Each row is a point on a tangle of strands that fork and nearly touch. The rows are in no order.
In the rows, 128 means zero.
Points whose rows are less than 104 apart are linked; no others are.
K_626: [128 123 106 128 123 105 126 105 111 102 145 156 142 174 153 125  84 139
 147  75 105 193]
K_919: [115 154  93 110 142 135 126 136  85 112 141 194  95 162 100 152  87 112
 100 108  89 138]
K_337: [134 168 130 139 150 124 127 192 110 116 143 175 145 203 144 174 112 136
 123 107  88 158]
K_260: [162  39 128 127 121 108 114  77 168 145 132 170 133 129 130 108 172 142
 181 114 173 109]
K_744: [122 161 125 116 138  88 153 157 104 152 149 154 112 131 120 189 100 108
 120 142 107 105]
K_813: [139 177 119 130 161 127 129 145 113 134 114 130 145 121  83 136 181 125
 155 164 146  59]
K_490: [140 126 101 149  99 109 123  72  85  91 137  98 146 166 133 108  91 123
 128 126 113 135]
K_234: [154 130 140 148 131 101 111 166 116  95 130 132 155 172 109 168  64 125
 128 150 112 155]
K_56: [151 119 152  98 126 108 106  85 143 144 147 135 128 138  74 106 168 147
 161 107 125  59]
K_503: [138  75 122  59 128 113 131 115 125 115 123 193 110  89 126  88 127 143
 139  83  89 178]
K_900: [114 170 142 135 124  86 113 144 127  93 136 152 157 160 137 117 139 128
 180 120  94 161]
K_154: [131  81 128  93 144  79 152  95 117 170 175 167 140 155 121 104 144 147
 139  80 120 107]
K_213: [161  92 123  85 101  94 138 151  90 121 146 125 148  87 116  98 141 134
 197 123 139 119]
K_597: [ 76 115 141 121 113 188 110 115 142 152 127  46 157 101 148  80 155 107
 114 129 150 158]
K_790: [134 185 151 160 160 112 157 146 145 143 114 147 114 140 149 182 171 119
 135 143  97  86]
K_568: [171  55 100 115 151 144 120  54 127 118 125 134 157 102 105 113 158 120
 140 123 167 120]
K_885: [103 113 136 109 114 142  97  85 142 154 135 137  84  86 107 113 160 153
 152 109 220  81]
K_775: [140 145 180 179  84 171 126  88  98 132 127 112 145 125  87 111 147 138
 150  99 172 108]
K_89: [119 164 164 188 109 127 108  90 117 172 119  88 114  97 104 166 168 137
 130 120 135 124]
K_133: [176 112 120 148 103 117 140  64  94 109 139  89 155 156 107  96 138 128
 140  92 152 127]
K_170: [123 121 106 204 129 151 121 132 157 105 104  44  89 150 186 171 101 102
 112 193 111 164]
K_278: [143  62 129 148 144 128 114 162  95  90 127 139 119 196 142 145  53 143
 106 113  84 186]
K_684: [ 67 156 146  81 170 113 125  89 116 131 135 186 113 144 113 127 147 127
 141 124  84  74]
K_456: [138 129 134 122  78 152 156 123  96  91 121  85 140 102 137  77 123 141
 118  96 175 159]
K_595: [108  99  96  98 115 104 106 113 109 161 129 152 132  78 146  90 126 156
 139 157 123 111]
K_448: [141 169 118 138 114 110 139 145 130  90 116 121 104 109 128 149 119 131
 123 124 111 185]
K_176: [106  69 136  70 169 102 134 118 116 130 153 174  75 116 130 113 126 109
 148 164 138  47]
K_672: [143 155 146 140  87  89 120 120 137 167 140 126 135 149 136 120 185 144
 143 115 150  68]
K_666: [146  67 112  81 103 161 137 147 136 128 106 101 121  60 154  39 108 125
 100 151 159 144]
K_725: [116 159 112 179 168 134 128 188 115 136 122 171 107 182 131 204 119 141
 115 128  62 157]
K_365: [126  81 156 172 122 110 135 133 113  79 128  88 139 189 151 140  46 105
 139 151 122 136]
K_263: [139 120 150 175 150  98 123 187 150 102 128 108 125 185 149 190  73 134
 104 148  82 181]
K_614: [115 145 117 138 153 114 118 135 161 103 108 115 145 125 151 168  61 117
  96 159  79 195]
K_823: [104 113 106 154 130 173 113 162 158 145 138 116 132  96 158 107 209 144
 117 124 156 101]
K_689: [ 84  91 138  26 175 131 149 131 110 122 160 209  75 129 108 144 125 120
 169 100 119 106]
K_356: [102 146 184 199 138 136 115  99 144 117 111  47 149 125 103 135 120 132
  91 135 162 160]
K_361: [103 162 151 108 143 115 135 112 156 186 109 124  92 117 144 153 205 130
 156 174 138  46]
K_764: [136  27 100  72 180 114 153  93 134 147 139 212 100 120 112 121 122 126
 170 106 132 136]
K_458: [127  83 148 171 144 110 111 109  99  79 120 112 130 186 126 124  39 118
 115 135  84 187]
K_181: [105 186  97 186 116 121 154 119 154 125  96 130  97  91 170 146 146 133
  94 144 155 135]
K_873: [145 132 127  85 142 107 158 154 106 142 141 127 128  76 110 148 113 118
 124 137 165 102]
K_405: [183 130 179 151 132  89 139  59  89 140 128 159 122 151  84 174  99 118
 164 114 122  81]
K_943: [152 193 155 184 122 125 166 135 166 171 119 137 119 158 134 169 174 143
 132 149 124  42]
K_830: [ 77 140 111 118 104 201 111 163 159 118 120  53 146 106 162 129 168 111
 111 121 177 153]
K_966: [156 181  88  95 147 133 159 168 150 108 100 142 119  90 139 166 170 108
 129 135  96 141]
K_728: [185  64 107 147 112 145 126  47 125  96 115 133 143 131 126 122 166 120
 172  95 193 104]
K_69: [ 73 113 139  55 174 144 134  98 108 155 156 207 113 169 109 131 126 122
 156 100 120  82]
K_85: [ 88 158 164 129 154 120 131 101 169 179 107 130 131  83 114 116 188 142
 142 151 154  62]
K_193: [146 159  91  76 117 130 126 159 146  94  86 130 104  75 137 105 171 113
  94 140  98 134]
K_872: [125 154  85 136  81 156 140 134 152 136  71 103 135  79 188 109 132 120
  74 155 123 148]
K_594: [105  93 134 127 116 152  70 129 170 160 145  76 137  97 117 103 170 130
 138 137 176 117]
K_318: [103 171 101 131 145 146 135 177 142 123 112 185  71 166 137 180 145 123
 116 117  68 153]
K_924: [132 152 127 133 157 137 116 144 138 137 127 146 142 152 122 181  89 101
  87 129  70 166]
K_122: [135  71 116 100 113 177 119 172 149 135 114 102 120  58 119  88 145 127
 123 150 173 127]
K_148: [152 175 134 193 123 135 117 101 150 195 127  63 134 121 130 179 172 119
 136 148 115 123]
K_590: [105 153 129 173 137 117 129 119 100 146 104 139 107  94 138 178 123 113
 112 168  97 125]
K_785: [135 166 114  57 137 114 119 142 171 112 124  99 107 132 173 134 137 110
  97 126  44 175]
K_53: [174 179 110 113 130 135 168 140 184 124 110 107 122  74 175 142 171 116
  95 140  93 157]
K_380: [130 173 170 205 126 193 130 145 150 156  97 105 140 151 140 183 187 115
 127 131 143 110]
K_430: [144 187 146 159  93  76 124 148 145 140 133 124 118 165 116 154 173 146
 121 122 117 104]
K_382: [142 152 127 100 123 100 132 111 111  59 128 133 173 137 125 104 124 117
 154 105 115 168]
K_679: [127 133 208 204  77 165 103 101 134 149 107  69 144 176 136 138 117 134
 139 113 148 130]
K_630: [ 99 132  88 121 126 130 146 118  95 116 126 148 159 115 124 111 110 132
 131 129  83 143]
K_196: [164  13 124 153 139 110 114  70 154 130 160 157  93  98 107 132 141 130
 155 139 189 113]
K_676: [114 165 115 136 159 107 134  92 136 137 148 142 151 125 106 112 136 137
 105 106 129  93]
K_960: [141 139  65  75 143 122 116 139 118  91 124 155 117 110  83 118 117 108
 100 116 123 121]
K_845: [140 154 114 207  97 167 124 148 104 156 114  55 105 123 161 182 122 114
  97 166 122 151]
K_475: [110 102 135 121 121 129 121 112 159 157 141  93 170  87  99  97 127 139
 131 143 188 128]
K_848: [110 128 125  92 159 152 165 134  79 110 149 209 148 133 113 141 114 120
 161  72 107 164]
K_279: [139  70  65  64 128 128 115 116 104 122 146 163 154 142 134  97  82 131
 150 106 119 142]
K_86: [169 170  63 156 139 162 178 140 146 160 118  85 113  89 167 169 173  95
 138 153 119 108]
K_658: [ 99 170 142 113 159  95 133 132  84 169 147 162  69 171 115 170 127 100
 130 132  99  89]
K_336: [151 152 106 125 150 149 130 156 150 122 113 111 160  94  86 114 155 109
 110 155 151  93]
K_3: [158  28 108 137 111 130 109 114 153  94 158 138  94  88 132  96 141 142
 152 144 181 141]
K_73: [121  85 134  45 177 100 137 111 105 131 155 176 103 111  81 135 146 106
 188  99 141  98]
K_882: [132 165 116  78 102  94 140 159 154 117  90  98 114 142 175 114 111 110
 117 147  63 209]
K_560: [144  76 110  67 119 124 174  94  99 115 109 180 137 123 158  97 119 124
 123  90 106 170]
K_103: [124 173 140 171 152  81 124 121 128 183 141 120 154 144 134 153 128 144
 112 124  92 127]
K_481: [151 127 141 151 104  84 149 128  93 100 147 149 122 174 169 126  92 133
 130  99 132 153]
K_453: [109 150 115  99 107  87 105 137 154  93 131 134 159 128 147 104 151 171
 171 125 124 129]
K_399: [157 121  98  86  85 125 151 103 110  85 114 106 150 104 125 115  60 112
 147 130 156 167]
K_21: [154 184 127 167 150 122 128 161 112 102 131 146 136 143  86 154 146 132
 125 137 122  82]
K_70: [135 113 112 101  92 145 157 139 126  76 125  73 142 134 147  50 119 109
 113 140 169 138]
K_465: [148  93 100  50 152  88 122 117 130 129 141 175 144 143  89 133 113 109
 159  79 155 110]
K_499: [153 111 159 198 170 105 128 160 147 129 132  98 139 158 148 173 121 146
  81 137  92 161]
K_998: [147  75 116 132 110 159 112  67 127 133 128 124 133 150 118  88 182 156
 144  88 189  89]
K_189: [164 173  76 155 128 114 144 142 140 162 119  88 118 119 160 164 141 117
 117 170 104 138]
K_583: [158  21 119 101 187 114 131 111 119 120 163 181  86  86  94 102 113 112
 144 141 129 125]
K_693: [115  85  92  94 118  90 124 117 107 158 143 145 164 112 166 101  93 132
 160 121 134 134]
K_169: [130  99 213 237  88 174  76 120 120 124 112  86 113 149 122 167 120 141
 123 145 135 123]
K_417: [119  49 128 121 113 142 109 182 156 130 160  87 123  92 140  68 139 142
 124 150 181 150]
K_447: [121 146 110 115 135 169 120 162 111 136 113 190 131 155 110 157  55 122
  89 112  61 176]
K_272: [190 125 140 212 166 143 125 146 161 119 107  98 101 137 130 211 144 143
 117 162  92 111]
K_367: [155 132 189 191 171  89 124 149 129 137 112 142 132 152 130 193 123 155
 120 141 121 131]
K_409: [112 144 157 103 136  98 103 105 126 139 153 149 138 161  81 118 162 154
 150 101  91 119]
K_881: [ 83 179 127 121 148 136 139 152 121 170 152 179  89 170 129 200 164 120
 142 112  62 145]
K_30: [114  57 148 109 168  91 131 106 136 160 160 188 127 110 115  91 150 151
 150 116 141  98]
K_589: [143 108 179 219 155 138  89 128 183 116 113  50 120 152 132 164 136 145
 117 174 111 148]
K_963: [115  39 140 167 111 169  63 128 162 148 158 114 131  82 111  87 163 147
 139 125 170 108]
K_300: [118  67  65  53 127 139 102 144 150 138 120 171 134 122 124  77  92 130
 111 121 105 138]
K_854: [106 129 106  93 146 145 148 109  80 154 127 172 155 106 110 108  79 110
 113  89  69 164]
K_699: [131  80 118  56 110 126 123 160 110 130 165 181 147 161 154  80 112 145
 151  58 116 186]
K_768: [113 147 111 134 130 128  97 139 111  74 126 127 128 174 110 122 105 127
  89 111  61 182]
K_971: [148 122 190 216 117 142  78 139 140 130 104 107  94 143  96 189 120 145
 132 142 164 107]
K_232: [125 172 174 167 137 122 107 106 119 168 118 151 113 154 109 175 111 132
 146 166  83  77]
K_65: [168 113  91 207 148 143 114 129 152 118 101  76 106 140 164 197 111 138
 110 169  87 160]
K_680: [127 160 116 109 122  76 140 128 106 159 149 113 131  99 115 148  94 122
 126 130 132 133]
K_26: [156 138 116 105  99 119 139 135 108 120  91 118 152 114 142 116  41 109
  96 141 125 157]
K_313: [113 141 193 144 110 194 148 107  99 171 126 132 109 136 101 139 146 110
 147 106 206  31]
K_274: [117  90 156 128 169 145 120 113 167 159 142 139  96 116  80 100 185 121
 139 167 154  30]
K_914: [137 124  96 130 117  90 154 105  98 134 135 170 121 108 157 112 117 148
 136  88 189 110]
K_327: [122 151 111 178 105 115  93 107 103  95 130 102 145 178 160 131  84 128
 109 153  98 159]
K_949: [124  45 136 149 156 156 128 128 153 143 155 117 120  70 100  74 158 149
 133 118 179 113]
K_228: [140 142  92  83 141  97 100 141 169 128 167 103 136 120 101 123 187 144
 124 138 115 112]
K_413: [ 91 136 141 173  76 185  79  95 129 156 105 110 150 114 143 108 162 141
 170 105 158 111]
K_489: [157 124 143 166 152 101 140  97  83  78 134 150 127 128 103 147  95 110
 119  96 121 159]
K_290: [ 98  57 123 127 120 147 105 139 135 180 151 111  76  82 110 104 166 144
 145 158 181  65]
K_515: [178  79  91  48 119 138 148 101  98 121 120 142 145 123 154  91  78  97
 117  90  80 189]
K_183: [112 137 186 123  87 203  96 128 175 160 127  87 153 118 102 121 192 136
 155 134 157  80]
K_587: [116 165 155 159 163  96 119  86 115 152 143 151 180 118  97 137 133 132
 104 111 100 137]
K_603: [158 105 123  99  98 126 178  85  78  91 127  76 142 117 149  68  65  91
  92 127 120 172]
K_408: [183  33  95  90 131  90 126  70 135 114 151 117 142 107 146  94 154 131
 142 108 163 149]
K_238: [120 163 111 146 100 113 163 121  99  99 127 144  98 104 130 128 134 146
 111 106 189  90]
K_782: [ 93 121  75  68 139 127 112 175 143 159 125 150  99  95 144 100 134 129
 100 125  68 136]
K_351: [106  95 154  94 154 114 120  79 142 146 153 156  89 124 105 108 144 131
 149 158 165  18]
K_964: [120 133 176 195 120 118 118  80 107 165 126  85 157 124  97 157 116 117
 112 130 154 126]
K_798: [ 85 145  94  78 150 181 130 161 135 158 160 185 122 170  91 126 120 134
 102  94 107 150]
K_407: [146 134  83  72 129 130 114 146 176 109  99  89 113  88 169  78 165 134
  80 146  96 165]
K_732: [ 92 158  60  61 139 146 128 179 140 141 141 171 109 146 121 129 116 113
 123 106  76 131]
K_127: [138  91 128  69 130  88 130 139 139  93 144 141 119  80  97  84 135 125
 128 102 131 164]
K_511: [133 148 140 139  89 128 157 124 137  89  87  71 103 130 172 116  68  90
 106 167 101 191]
K_117: [125 128 132  92  80 133 171 143 131 142 104  41 129 109 181  69  96 106
  91 144 122 154]
K_842: [126 168 125  69 121 104 138 143 142  88 126 145 139 120 121 119 111 133
 131 107  88 199]
K_491: [128 146 141 109 148 117 165 157  87 134 142 182 144 176 122 146  95 137
 126 101 114 179]
K_308: [153 132 126 142  92 133 141 107 118 134 138  71 136 150 136 100 143 134
 124 124 181 100]
K_143: [ 99 140 108 170 109 175 132 144 124 163 114  80 132 110 142 159 125 115
 103 121 146 152]
K_486: [134 170 167 170 126 109 124  89 129  90 115 172 129 137 109 150 108 134
 159 110 154 106]
K_649: [ 93 131  96 112 110 124  85 117 175 138 131  64 144 120 146  91 175 150
 126 153 152 143]
K_818: [128 150 103 119 117 141 121 128 174 129 114  48 159 123 159 137 169 111
 130 164 133 141]
K_925: [102 109 149 112 173  91 160  86 126 127 126 196 114 133 132  92 140 146
 147 106 147  57]
K_363: [ 93 128 168 131 169 141 137 129  79 119 142 208  73 186 103 188  84 123
 147  94 123 139]
K_771: [134 108 117  63 127 112 137 134 132 131 139 134  99  56  85  99 131 133
 120 141 153 119]
K_844: [128 190 154 184 169 190 158 121 167 155 108 125 115 119 128 186 175 100
 179 167 150  70]
K_467: [128 116 129 194 130 111  89 127 102  92  92 124  93 140 125 170 111 142
 113 156  78 161]
K_796: [115 142 162 150  84 181 107 141 101 111 131  60 140 129 137 132 132 110
 138 116 187 151]
K_731: [153 133 123 124 103 107 141 114  80 135 113 158 140 132 111 123 137 138
 169 126 161  56]
K_34: [148 160 143 182 131 108 142 177 118 105 118 130 153 134 129 172  92 113
 118 160 150 147]
K_809: [131 159 101 111 108 115 104 154 146 118 135  74 157 135 132 132 122 110
 151 163  91 138]
K_347: [112 126 109 160  87 171 114 150 111 201 135  69 148 114 144 130 141 106
 132 139 168 113]
K_802: [109  92  58  84 150 105  96 153 169 131 128 146 135 100 141  73 124 134
  92 157  90 122]
K_838: [149 143 171 207  97 126 132  79 117 122  98 131 157 144  90 137 114 144
 165 113 181  98]
K_119: [112 121 103  71 119 113 113 128 164 132 102 108  98  73 142  84 122 140
  63 138 131 145]
K_904: [137 144 152 132 111  88 135 151 117  98 124 102 104 116 137 141  75 137
  70 126 100 198]
K_719: [118 144 150  99 119 114 118 147 125  91 138 110 150 165 134 135  91 109
 128 116  69 208]
K_362: [114 148 151 143 108 129 117 115 126  73 103  64 145 128 140 122  63 112
 119 178 129 167]
K_704: [115 116 142  76 125 116 138 112 111  97 140  97 154 161 164  81  82 110
 129 111  82 183]
K_200: [125 182 128 187 118 164 146 153 131 124 112 105  76 104 151 159 179 123
 108 126 141 127]
K_995: [117 171 143 146 107 122  94 120 139  87 123 110 153 118 105 131 140 144
 140 121 177 140]
K_71: [ 97 135 172 136 100 195 110 139 153 209 133 115 139 112 111 128 193 117
 132  91 154  65]
K_442: [120 166 110  93 132 110 137 164 141 143 141 160 132 131 118 143 173 147
 166 152  93 102]
K_967: [127 105 141 117 145 109 157  81 107 153 131 137 137  84 102 101 161 125
 142 117 181  87]
K_295: [169  93  98  65  97 113 153  96 100 110 113 117 136 106 150  56  65 119
  88 101 121 152]
K_877: [101 124 145 138 143 186 108 156 125 113 123 126 107 200 121 147  78 134
  93 103  75 228]
K_236: [120  51 154 146 166 168 118 116 160 134 140 158  82  72 100 100 140 130
 138 140 210  73]
K_397: [113 139 157 190  74 189  86 121 144 150 117  95 176 146 123 141 133 120
 143 119 160  97]
K_740: [ 95 124 127 119 124 156 157  99 122 145 125 123 144  70 121 132 147 120
 133 138 187 118]
K_537: [127 189 157 153 115 109 127  98 139 150  97 147 121 153  91 151 119 117
 147 150 130  40]
K_191: [142 167 130 186 143 180 160 120 175 166 109 117 128 116 172 179 210 124
 140 142 134  99]
K_477: [139 141 142 165 166 124 148 130 163 107 106  83 128 108 178 166 106 112
 109 171  84 204]
K_390: [136 167 101 124  77 160 149 149 151 106  82  76 128  97 179 127  96  97
 117 173 133 181]
K_975: [140  59 115 117 149 108 112 109 149 132 137 152 143  96 103  90 145 156
 186 147 158  93]
K_911: [ 97 112 136 134  89 200  80 148 130 186 141  85 150 126 160 137 170 121
 129  92 176  86]
K_570: [126 150 115 132 118 168 145 162 170 127 129  60 140  92 160 142 211 105
 113 136 164 146]
K_130: [ 89 125 130  86 174 112 140 150 130 138 133 181 108 110 118 114 172 135
 149 144 106  81]
K_14: [112 145  91 129 108 137 135 140 128 144 120 108 145  71 158 103 146 132
 113 149 164 132]
K_426: [111 131 101  54 123 174 134 147 135 140 135 160 143 182 108 120  91 117
 102  80  89 190]
K_38: [173 116 134 127 122 133 139 125  68  70 128 164 128 139 116 130  61 110
 113  88  87 190]
K_438: [140 147  84  91 128 112  95 176 119 126 139 131 141 136 140 144 167 115
 145 147  69 134]
K_163: [ 82 140 177 116 118 177 137 136 110 152 139 113 106  97 105 140 184 111
 148 139 192  56]
K_312: [104 100 109  49 134 141 132 169 113 133 152 193 129 150 120  97 149 148
 159  71 117 144]
K_961: [154  48 120  82 144  64 127 119 136 107 157 151 114 114 114  99 127 155
 144 108 153 147]
K_894: [135 134 157 155 130  84 155  57  85 139 154 153 106 121  78 154 105 130
 145 102 176  89]
K_700: [159 118 163 203 154 125  85 154 158 110  90  82 130 157 121 180 122 167
 120 169  93 100]
K_139: [109 106  96 125 116 159 115 157 135 164 136 129 108  86 121 109 191 125
 104 163 166  75]
K_209: [100 133 125  82 160 110 128 141 120 141 131 156 117 124 124 157 147 102
 179 159 106  32]
K_687: [157  92 110 131 140 109 162  67 100 124 152 136 145 109  99 119 147 129
 139  92 148 117]
K_859: [ 96 133  78  47 132 126 128 126 137 122 106 198  92 132  99 124  92 113
 125  99  84 156]
K_557: [158 102 139 143  83 129 141 116 109 138 134 117 135 127 121 134 141 146
 158 102 212  73]
K_563: [107 157 105  91 114 112 130 127 165 120  83 109 147 104 168 109 102 140
 117 163  89 194]
K_957: [120 144 100 166 118 104 103 109 118 126 137  60 115 148 134 142 116 129
  89 154 105 132]
K_864: [131 150 118 141 121  86 133 115 135 122 148  77 155 146 135 110 110 146
  91 106 169 129]
K_198: [131 162 115 168 130 115 116 158 133  92 128 123 115 166 149 152 140 143
  69 135  54 171]
K_473: [127 148 186 138 103 164 101 126 146 159 135  53 177 145 127 123 191 136
 131 114 153 114]
K_645: [ 95 147 100 114 117 117  89 113 119 143 114 157 148 144 133 139 110 111
 136 110  54 152]
K_36: [138  43 100  64 150 105 103 166 152 132 164 171 119 101 114  94  76 118
 127 136 103 146]
K_735: [100 162 199 139 144 164 157  95 114 168 112 134 104 138 138 146 150 113
 122 151 165  26]
K_150: [149 176 112 162 126 165 152 172 145 109 118  68 126 134 173 157 130 125
  78 146 168 163]
K_487: [124 121 149 142 139 101 138 156 117 105 127  76 164 188 152 104  50  89
 128 181  97 166]
K_940: [134 149  91  94 113 122 139 151 135 129 102 150 130 111 166 124  50 114
  79 123  75 162]
K_807: [149 134 158 199 130 119  99 104  83  86 115 118 144 128 111 152 105 132
 140 140 115 147]
K_353: [106 109 176 120 144 109 150 171 138 102 110 116 113 195 172 119  47 111
  85 129  63 196]
K_851: [135 104 139 142 123 156 102 109 145 153 142 130 127 122  82  95 187 151
 166 143 152  51]
K_956: [121 155 158 215 146 150 112 118 115 109 101  89 140 120 113 151 132 133
 102 161 124 166]
K_113: [139 143 172 134  78 117 139  80 140 157 137 127 166 141 126  88 166 168
 167 120 152  96]
K_252: [169  45  61  88 141 114 149 104 118 119 136 155  93  83 125 109 119 133
 140 116 191 113]
K_95: [117 151  92  77 116 145 137 157 129 126  88 188 123 116 135  95  91 131
  92  90  87 167]
K_62: [151 145 108 144  97 148 125 136  58 116 136 132 142 115 123 109 134 125
 148 132 150  94]
K_758: [119 125 117  88 103 144 108 137 108 127 150 176 158 194 147 112  92 160
 165  67 113 161]
K_697: [127 179  96 120 134 125 129 130 157 122 135  98 122 120 108 126 199 130
 103 147 148 112]
K_16: [131 161 113 121 126 146 137 143 130 106 111  73 159 161 127 123 113 103
 103 171  70 161]
K_369: [134 138  80 107 137 110 145 152 154 154 125 110 130  88 159 138 142 144
 122 163 121 125]
K_526: [117  66 125  81 174 103 140 142 159 103 160 170  64 103 103  96 128 142
 127 146 157  81]
K_402: [128 137 151 218 154  94 118 131 114 112  95 160  99 125 126 192 121 144
 108 164  92 110]
K_516: [ 85 180 139 115 142 144 126 159 108 148 142 171  78 202  77 178 129 120
 131  86  97 165]
K_335: [145 168 156 155 151 123 181 153 117 145 106 150 137  76 163 160 172 133
 133 157  92 120]
K_415: [144  69 112 107 128  93 106 163 158 119 156 101 144 128 153  73 120 147
 127 153 159 131]
K_530: [140  86 113  92 152 119 150 100 112 149 176 165 160 192 127 116 161 146
 157  54 107 159]
K_401: [109 121 116  76 133 163 159 153  72 121 156 210 112 178 118 120 121 141
 163  70 150 145]
K_862: [152  78  87  96 140  91 148 110  95 127 143 196 132 111 129 106 111 142
 141 120 165  87]
K_452: [124 133  94  48 103 169  99 155 127 136 138 110 127 156 142 108  98 104
 114 108  61 182]
K_774: [109 165 153 172 111 156 146 140  87 140 120 115  91  83 121 142 155 109
 102 117 176 129]
K_892: [129 103  98  74 104 135 144 132 145 112 108  70 140 110 175  37  78 115
 106 157 144 143]
K_24: [111 157 144 172 131 124 156 110 131 130 109 152 121 123 116 130 170 154
 132 111 187  72]
K_242: [109 172 163 122 165 113 150 108 117 107 118 167 114 147 120 115 158 136
 124 127 155  45]
K_654: [121 105 111 116 121 107 108 154 158 130 135 134 134  93 112 128 149 136
 169 157 163  81]
K_13: [102 180 135 120 159 122 148 111 109 167 109 154 102 118 143 162 167 113
 163 142  98  51]
K_429: [141 169 135 189  90 124 116 145 127 157 131 108 155 161 158 158 112 145
 121 134 159 109]
K_724: [115 154 128 126 154  98 142 103  96 118 133 184 137 141 106 138 104 125
 150  97 127 104]
K_96: [140  86 157 152 149 131 119 153  80  95 114 185 122 148 119 165  58 112
 118 120  88 186]
K_702: [113 149 117 176  94 154 109 133 139 124 120  25 126 150 165 133 108 105
  93 165 121 149]
K_381: [113 111  87 111 114 123 122  94  96 102 147 101 150 115 120  87 119 133
 119 139 129 131]
K_222: [ 92 142 123 121 145 136  96 132 119 141 150 171 158 158  97 121 145 119
 147 108  61 118]
K_502: [110 141  63  94 130 112 103 131 129 106 142 171 139 145 108 108 117 132
 144 125 138  86]
K_57: [141  99 119  91 105  91 134 149 126 116 145 103 148 108 137 113 146 153
 155 137 187 124]
K_639: [165  46 100  74 129 115 121 166 160 110 113 150 120  84 113  95  82 133
 103 141 151 118]
K_437: [118 190 153 142 158 116 124 129 120 119 135 181 120 169  88 136 131 125
 135 137 112  33]
K_953: [ 94 143 126 136 140 209 136 156 109 124 132 187 109 165 113 152  82 141
 114  90  77 208]
K_254: [128 142 146 120 144 170 128 159 138  94  98 126 109 166 167 124  67 110
  84 114  40 210]
K_79: [148 160 143 165 119 124 158 160 130  94 118 105 175 124 175 139 119 134
 101 148 168 165]
K_609: [156 173 134 170 137 100 136 144 140 162 141  84 139 163 171 174 129 141
  88 158  92 145]
K_955: [146 153 168 170  99 150 122 130 126  65 128  82 158 148 131 115 126 124
 156 128 196 154]
K_291: [119 129 188 181 108  77 136  87 107 108 129  95 108 149 150 153  77 144
 115 124 138 165]
K_737: [138 157 166 202 106 147  94 152 144 122 103  85 118 142 153 183 121 134
 119 145 167 127]
K_186: [154 181 149 182 118 114 118 119 158 113 124  88 133 168 152 133 180 158
 118 136 120 129]
K_552: [113  94 161 124  86 179 107  87 146 167 142 142 120 125 102 102 164 140
 162  84 204  80]
K_436: [143 159  83  70 128 127 133 175 140 149 130 127 127 106 140 130 133 126
 110 136  41 170]
K_510: [128 148 145 149 103 141 136 112  61 115 115 127 113  70 102 133 169 118
 139 139 147 105]
K_277: [115  66 110 131  89 132 114 127 114 151 146 119 115  76 142  73 134 144
 153 145 172  95]
K_102: [138 119  91 100 157 115 108 108 144 112 153 162 154 126 104  88 143 155
 133  92 136 110]
K_657: [127  43 105  88 169 109 100 157 157 130 166 206 119 138 110  99 115 141
 112 131 133 121]
K_497: [102  85 164 108 145 170 148 148 134 139 131 139 107  85 105 103 170 114
 159 133 209  59]
K_928: [130 127 180 173 147  94 122  95  93 139 101 164  91 157  79 182  98 133
 144 134  94  75]
K_564: [131 162 153 149  95 176 136 134 111 100 121  68 155 102 124 128  95  94
 104 141 147 168]
K_449: [128 129 144 144 116  94 160  98 117  87 125  91 120 122 159 110  77 132
  96 105 130 194]
K_896: [118 121 116  46 140 106 140 127 165 119 132  81 159 138 153  70 103 119
 104 120  87 185]
K_578: [144 147 194 222 117 181 127 126 120 134 107 114 135 146  91 144 163 129
 118 113 157  96]
K_218: [151 145 138 171 102  74 127 127  91 123 147 118 144 159 124 143 109 147
 111 111 167 118]
K_839: [112 135 131 131  97 100 105  76 143 128 128 114 155 149 151  94 137 153
 170 124 138 124]
K_414: [132 179 145 144 118 162 133 143 144 151 118 127 134 111  92 166 170 106
 170 168 139  80]
K_17: [144 163 115 153 133 126 163 154 158 123 110  99 147 103 192 127 136 122
  97 148  57 186]
K_394: [ 98  55 128  73 198 126 134 165 147 142 176 214 112 143  93 112 129 143
 138  93 130 147]
K_293: [127 126 147 138 156 111 132 107  91 120 154 227 119 173 122 182  92 140
 173  73 114 116]
K_986: [162 196 133 156 162 136 132 139 134 105 127  99 140 127 105 181 157 119
 109 152 120 136]
K_5: [125 167  99 104 131 136 144 163 108  97  98 183 126 121  85 146 105 100
 109 129  88 119]
K_440: [105 147 126  90 131  94 154 134 147 115 135  79 163 123 149  85 104 127
  97 136 149 164]
K_902: [130  35 119  59 150 145 136 125 129 143 154 209  84 105 110  86 122 114
 160  89 105 163]
K_287: [117 135 137 155 116 101 143 141 150 124 140  63 138 197 159 104  82 108
 112 178 137 143]
K_819: [164 168 199 191 103 111 133 109 163 162 101 142 142 147 129 168 145 163
 130 138 113  74]

A fork is a point with three links, a tip a point with one. Leave the first point through the second and follow the links. Name the first fork or tip that comes.
K_881, K_318: K_218
K_218, K_481: K_516
K_119, K_407: K_447
K_526, K_176: K_630
K_724, K_486: K_813

A fork is a point with three links. Follow the links from the first point to the second and name the forks in between, in order.
K_213, K_232: K_57 > K_975 > K_30 > K_242 > K_437
K_119, K_963: K_447 > K_676 > K_609 > K_189 > K_14 > K_740 > K_594
K_291, K_295: K_842 > K_719 > K_864 > K_308 > K_133 > K_687 > K_568 > K_127 > K_503
K_515, K_335: K_503 > K_127 > K_568 > K_687 > K_740 > K_594 > K_818 > K_809 > K_438 > K_130 > K_13 > K_790
K_222, K_486: K_630 > K_490 > K_133 > K_687 > K_740 > K_14 > K_189 > K_609 > K_676 > K_724
